Points on a hilly landscape, in no order, each with its height.
A ball rolls from a point to the lowest of its 5 nearest points, and stops where none of them is lower. Distance is the straight distance between rows; heights are no part of it.
Rerag: [135 124 141 132 147 148 128 105 153 121 137 151 129 128 168 122 131 126
 152 123 133 105]  (h 643)
bisev: [118 100 120 113  95 140 104 125 143  99 106 153 137 150 161  95 166 101
 122  79 105 107]  (h 647)
Lovif: [131  72 167 118 131 143 114  98 152  63 104 155 142 107 203 118 133 100
 152 126 115  76]  (h 462)
Moda: [110 140 117 140 142 151 119 103 149 172 130 119 140 158 183 106 153 144
 167  89 107 115]  (h 342)
gupo: [109 135  95 128  96 168  91  95 125 168  99  77 149 192 163  98 189 143
 140  48  75 142]  (h 394)
sotob: [160 143 126 107 126 112 181 145 135  93 110 146 125  76  32 157  78  87
  83 205 186 118]  (h 177)
nipep: [154 137 125 116 124 109 167 140 128  95 120 141 122  91  47 149  86 102
  85 181 177 120]  (h 173)
zus: [140 116 140 122 128 131 145 121 145  78 137 161 127 112 100 140 109  95
 107 145 160 108]  (h 311)
kuf: [115 115 113 115  81 163  85 102 129 131  93 108 147 179 165  90 195 110
 134  55  81 122]  (h 405)
Doz: [133  91 160 128 141 150 112  98 156 117 105 126 143 121 234 109 144 118
 182 109  99  73]  (h 317)
potag: [102 127  98 125  98 143  86 125 118 156 108  88 147 183 144 100 175 140
 121  72  83 167]  (h 404)
mas: [133  87 153 120 111 146 108 104 145  91  95 154 136 120 201 101 162  99
 155 104 104  85]  (h 178)
nalo: [127 111 130 122 113 127 118 120 146  94 129 159 123 132 125 120 136 109
 119 114 136 116]  (h 727)
Bomun: [146 114 147 131 142 144 154 104 146  92 136 160 126  98 130 140 104 107
 131 160 161 103]  (h 327)
resop: [138 126 134 127 137 136 141 115 147 104 146 159 124 121 121 136 112 116
 128 141 150 118]  (h 383)
Fab: [107 105 111 115  92 135  83 140 120 128 111 118 138 158 127 110 162 124
 103  76  94 147]  (h 186)
kelas: [131 174 101 146 156  88 140 146 111 195 159  85 114 139  90 151 116 178
 124 138 135 170]  (h 249)
Denum: [167 155 127 127 153 136 194 112 144 125 130 140 116  86  76 157  71 109
 120 193 187 116]  (h 90)
Ran: [142 164 132 151 172 135 158 109 146 156 159 134 117 122 124 140 101 146
 158 150 153 117]  (h 231)
vazaf: [140 155 125 117 121  91 150 155 101 132 132 110 112 103  47 156  93 128
  90 177 169 149]  (h 323)
Divuk: [124  93 123 109  66 154  85 118 130  88  79 142 148 166 169  84 189  90
 121  68  81 108]  (h 566)
loza: [123 171 137 124 126  83 146 174  63 184 154  92  90 110  64 157 115 170
 112 172 148 192]  (h 264)
Koze: [130  84 157 124 120 137 126 112 149  59 109 187 142 107 162 123 134  84
 127 131 131  81]  (h 477)
buti: [106 109 109 124  97 119  98 157 109 119 117 120 137 150 113 115 154 127
 100 100 100 159]  (h 322)
Zifi: [120 106 117 118 102 113 109 151 123  91 126 147 130 137  94 120 133 112
  89 115 122 126]  (h 526)
buv: [139 155 111 138 149 122 137 125 149 159 153 130 120 136 118 130 118 140
 135 120 144 132]  (h 362)
sikef: [115 152 105 139 127 104 118 155  82 191 154  83 124 140 104 135 131 171
 125 117 113 197]  (h 303)
nupe: [135 166 112 133 143  83 140 154  95 172 154  93 106 119  66 152 104 158
 104 159 157 168]  (h 191)
lafed: [ 96 117 113 127 104 111  92 168  78 154 125 103 134 148 105 126 149 144
 104 114  92 184]  (h 266)
Besa: [108 153 154 115  97  95 133 192  45 146 143 127 105 110  54 143 119 155
  98 180 133 191]  (h 359)
mize: [166 182 123 140 152 118 181 121 146 154 142 120 108  99  65 162  80 136
 119 179 182 133]  (h 111)
nifug: [133 110 137 122 124 134 134 114 150  88 128 171 130 118 140 123 125 106
 121 129 145 109]  (h 606)
Nukat: [136  92 160 123 132 140 138 108 147  64 121 173 130  98 161 134 120  88
 138 146 136  93]  (h 40)
vobas: [121 147 143 107 104  86 144 177  75 117 126 122 112  94  37 145  99 129
  72 189 152 153]  (h 433)
peve: [130  91 153 123 135 149 121 102 147  80 120 170 131 104 185 123 130 100
 145 133 130  92]  (h 512)
Mekan: [162 153 142 139 170 140 190 105 147 129 147 140 118  93 107 153  80 129
 142 184 167 113]  (h 115)
pani: [125 151 124 148 158 142 131 109 150 164 151 131 125 146 152 119 125 149
 161 112 129 120]  (h 407)
tem: [147 158 118 127 142 110 148 132 136 136 146 123 112 119  78 152  97 140
 110 151 168 141]  (h 164)
fon: [134 132 121 112 120 100 137 156 111  95 126 129 116 103  51 152  99 115
  78 165 155 134]  (h 267)
Kem: [111 129  96 130 115 128  97 132 117 164 124  92 135 167 130 111 156 148
 120  85 103 170]  (h 402)
Gegu: [112 137 106 135 123 153 105 101 143 172 114 105 141 171 166  93 168 144
 148  73  93 133]  (h 361)
dol: [122 147 128 126 129  83 134 164  82 155 150 101 105 111  69 151 111 145
 107 165 152 170]  (h 247)
sefi: [161 139 134 125 146 138 180 116 151  96 129 159 122  86  78 153  85  96
 113 188 174 116]  (h 112)
Mefo: [153 176 115 140 146  98 160 136 122 167 152 102 110 112  61 160  92 149
 110 167 173 145]  (h 139)
Bivat: [153 185 121 140 163 123 168 116 143 162 161 117 110 114  83 156  84 148
 132 163 172 126]  (h 130)
teka: [140  70 168 132 138 145 106 104 156  83  88 116 153 107 244 124 148 108
 176 120  96  60]  (h 285)
momop: [100 119 133 116  87 108 103 188  58 123 122 132 125 133  84 122 144 139
  91 139  90 184]  (h 263)
nogu: [128 105 144 125 128 155 113 101 149 121 124 143 142 133 194 101 154 114
 161 103 114  96]  (h 479)
Tef: [ 96 111 122 115  91 112  95 180  74 132 118 117 133 148 101 125 149 144
 100 118  89 183]  (h 236)
zan: [126 158 108 141 142 101 126 143 119 168 159 100 115 138  94 139 116 159
 117 130 144 156]  (h 265)
nifo: [105 142 139 127 100  93 124 186  46 149 145 109 109 126  77 135 132 158
 111 153 116 192]  (h 301)
todom: [119 117 121 127 119 136 113 124 154 127 139 141 132 146 146 114 145 118
 135  97 129 123]  (h 549)
Lur: [133 127 150 154 191 150 164  99 153 123 141 128 125  93 184 152  84 140
 167 170 133  93]  (h 360)
dek: [121 135 133 147 163 147 130 100 156 156 133 134 135 135 201 116 131 149
 184 114 113  99]  (h 345)
vit: [152 130 151 136 178 150 173 101 151 110 141 150 126  90 135 155  90 119
 154 176 154 102]  (h 185)
bogan: [114 133 141 110 100  89 129 181  66 111 131 125 112 106  52 144 113 140
  79 165 132 158]  (h 364)
Goko: [148 143 121 130 137 120 152 125 137 110 146 143 124 108  81 147 103 114
 109 158 167 129]  (h 218)
gevu: [140 143 144 147 170 147 159 102 152 133 149 145 130 108 164 141  99 139
 165 149 140 100]  (h 351)
kip: [121 107 147 127 148 159 106  99 152 143 105 109 158 145 247 102 149 136
 195 101  84  74]  (h 297)
dinim: [126 112 153 139 166 151 130 101 156 128 124 131 136 121 212 131 120 132
 171 126 108  81]  (h 228)
Dopon: [131 128 147 143 183 148 152 100 153 135 134 129 131 109 189 142 101 142
 178 151 125  92]  (h 403)
Tepan: [168 189 132 148 188 151 220 107 150 164 139 132 111  86  97 169  61 126
 142 207 171 115]  (h 140)
fide: [109 117 107 124 108 131 102 133 135 138 130 112 133 158 133 112 153 134
 121  86 115 148]  (h 396)
gove: [110 130 103 136 122 115 104 154 118 156 138 109 131 155 117 123 140 147
 119 103 117 166]  (h 344)
vofez: [112 133 119 141 136 168 109  86 143 181 116 111 143 164 208  91 167 139
 183  76  89 103]  (h 329)
rubu: [149 140 141 137 157 141 157 105 150 117 149 144 120 103 119 139  95 117
 142 156 167 111]  (h 200)
foz: [120 134 111 139 127 136 111 117 149 159 138 121 130 156 154 112 150 141
 147  89 117 132]  (h 395)
sida: [138 124 125 120 124 116 134 140 136  91 134 152 127 119  91 135 114 112
 103 138 157 119]  (h 336)
robov: [131  85 147 117  94 153 104 104 141  92  85 157 142 133 207  92 184  93
 151  90  99  81]  (h 142)
kagam: [121 191 120 140 143  78 146 157  69 205 157  81  97 123  70 159 111 185
 119 159 145 188]  (h 292)
genu: [148 125 136 122 132 128 167 119 142  80 127 156 123  95  75 146  90  89
 105 169 168 107]  (h 161)
Mazet: [111 129 122 122 107 101 110 169  76 137 139 109 115 130  83 137 135 141
 100 135 116 179]  (h 296)
Dotup: [117 119 112 123  99 166  96  94 133 151 106 106 145 176 177  88 189 126
 153  55  87 126]  (h 379)
Zesup: [130 129 116 123 121 105 128 143 122 120 138 130 121 126  86 140 119 129
  99 135 140 140]  (h 280)
donos: [136 118 150 136 161 149 139 100 155 106 140 150 128 106 175 128 115 119
 157 144 139  96]  (h 509)
Guza: [106  97 119 114  74 126  86 150 122 102  88 138 145 161 126 101 162 113
  93  78  84 140]  (h 475)
Peli: [122 140 127 124 118  82 130 172  77 133 137 112 112 114  60 146 116 143
  97 161 140 169]  (h 295)
led: [102 134  95 128 111 146  94 112 127 169 120  89 143 180 153 100 164 152
 141  63  90 163]  (h 382)
gizom: [123 101 129 118 102 158 106 102 144 131 102 131 142 160 194  85 180 117
 152  72  97 109]  (h 443)
Biret: [160 165 126 125 143 118 186 133 142 137 125 120 115  87  46 164  72 119
 101 191 192 133]  (h 113)
benif: [115 148 100 142 145 131 117 126 140 174 148 107 130 166 132 119 145 155
 140  89 118 150]  (h 397)
bupid: [146 102 152 120 129 138 157 107 145  58 126 180 129  95 108 140 104  88
 111 162 154  98]  (h 346)
dusaz: [132 113 138 127 130 138 122 117 157 106 132 162 128 135 149 123 138 114
 138 114 143 107]  (h 723)
Buga: [113 154  97 150 146 117 120 133 127 191 145  96 126 162 128 117 135 171
 139  97 114 162]  (h 363)
dobe: [117 113 110 123 100 151  96 118 139 132 108 121 139 168 159  94 170 123
 131  67 100 132]  (h 410)
Kebig: [127 122 107 125 113 110 111 150 128 116 141 134 126 137 101 128 125 123
  99 115 131 138]  (h 381)
Mebud: [ 92 102 121 108  76 117  85 172  80 118 102 120 137 151 111 118 160 131
  99 100  73 168]  (h 148)
kuva: [116 104 116 114  92 122  93 145 130  99 107 146 140 154 120 106 157 114
  96  92 102 132]  (h 527)
Fosog: [124 107 154 151 184 148 136 107 156 122 119 108 140 114 238 133 110 143
 187 136 100  70]  (h 32)
Fod: [136  85 165 136 153 151 117 108 163 101  96  93 153 112 252 131 127 123
 186 120  93  55]  (h 201)
dofi: [134  69 162 114 100 145 102 109 142  63  83 165 150 114 212 103 172  78
 148 107  98  66]  (h 380)
muke: [121 126 125 118 102  93 117 169  94 107 133 132 122 125  73 141 117 126
  87 145 129 144]  (h 358)
sove: [111 126 108 123 110 106  99 159 104 138 136 110 127 144 100 125 136 137
 106 112 114 167]  (h 315)
felod: [130 152 100 147 145 117 127 127 140 170 153 121 124 144 120 131 127 156
 142 108 135 141]  (h 347)

Two balls start at each pair of points below. Name the first point that both come to, or write never.
Peli, sove => never
kagam, vobas => Denum
loza, Besa => nupe

Call two points neighbours if one is among the 5 nearest of the other. Go from one point of each pair to the other, from neighbour to neighbour, staying as low as possible. Name the highest point that can't be avoided.
Fosog, robov => teka
Denum, robov => Lur
Denum, Nukat => Bomun
Denum, Fab => Mazet
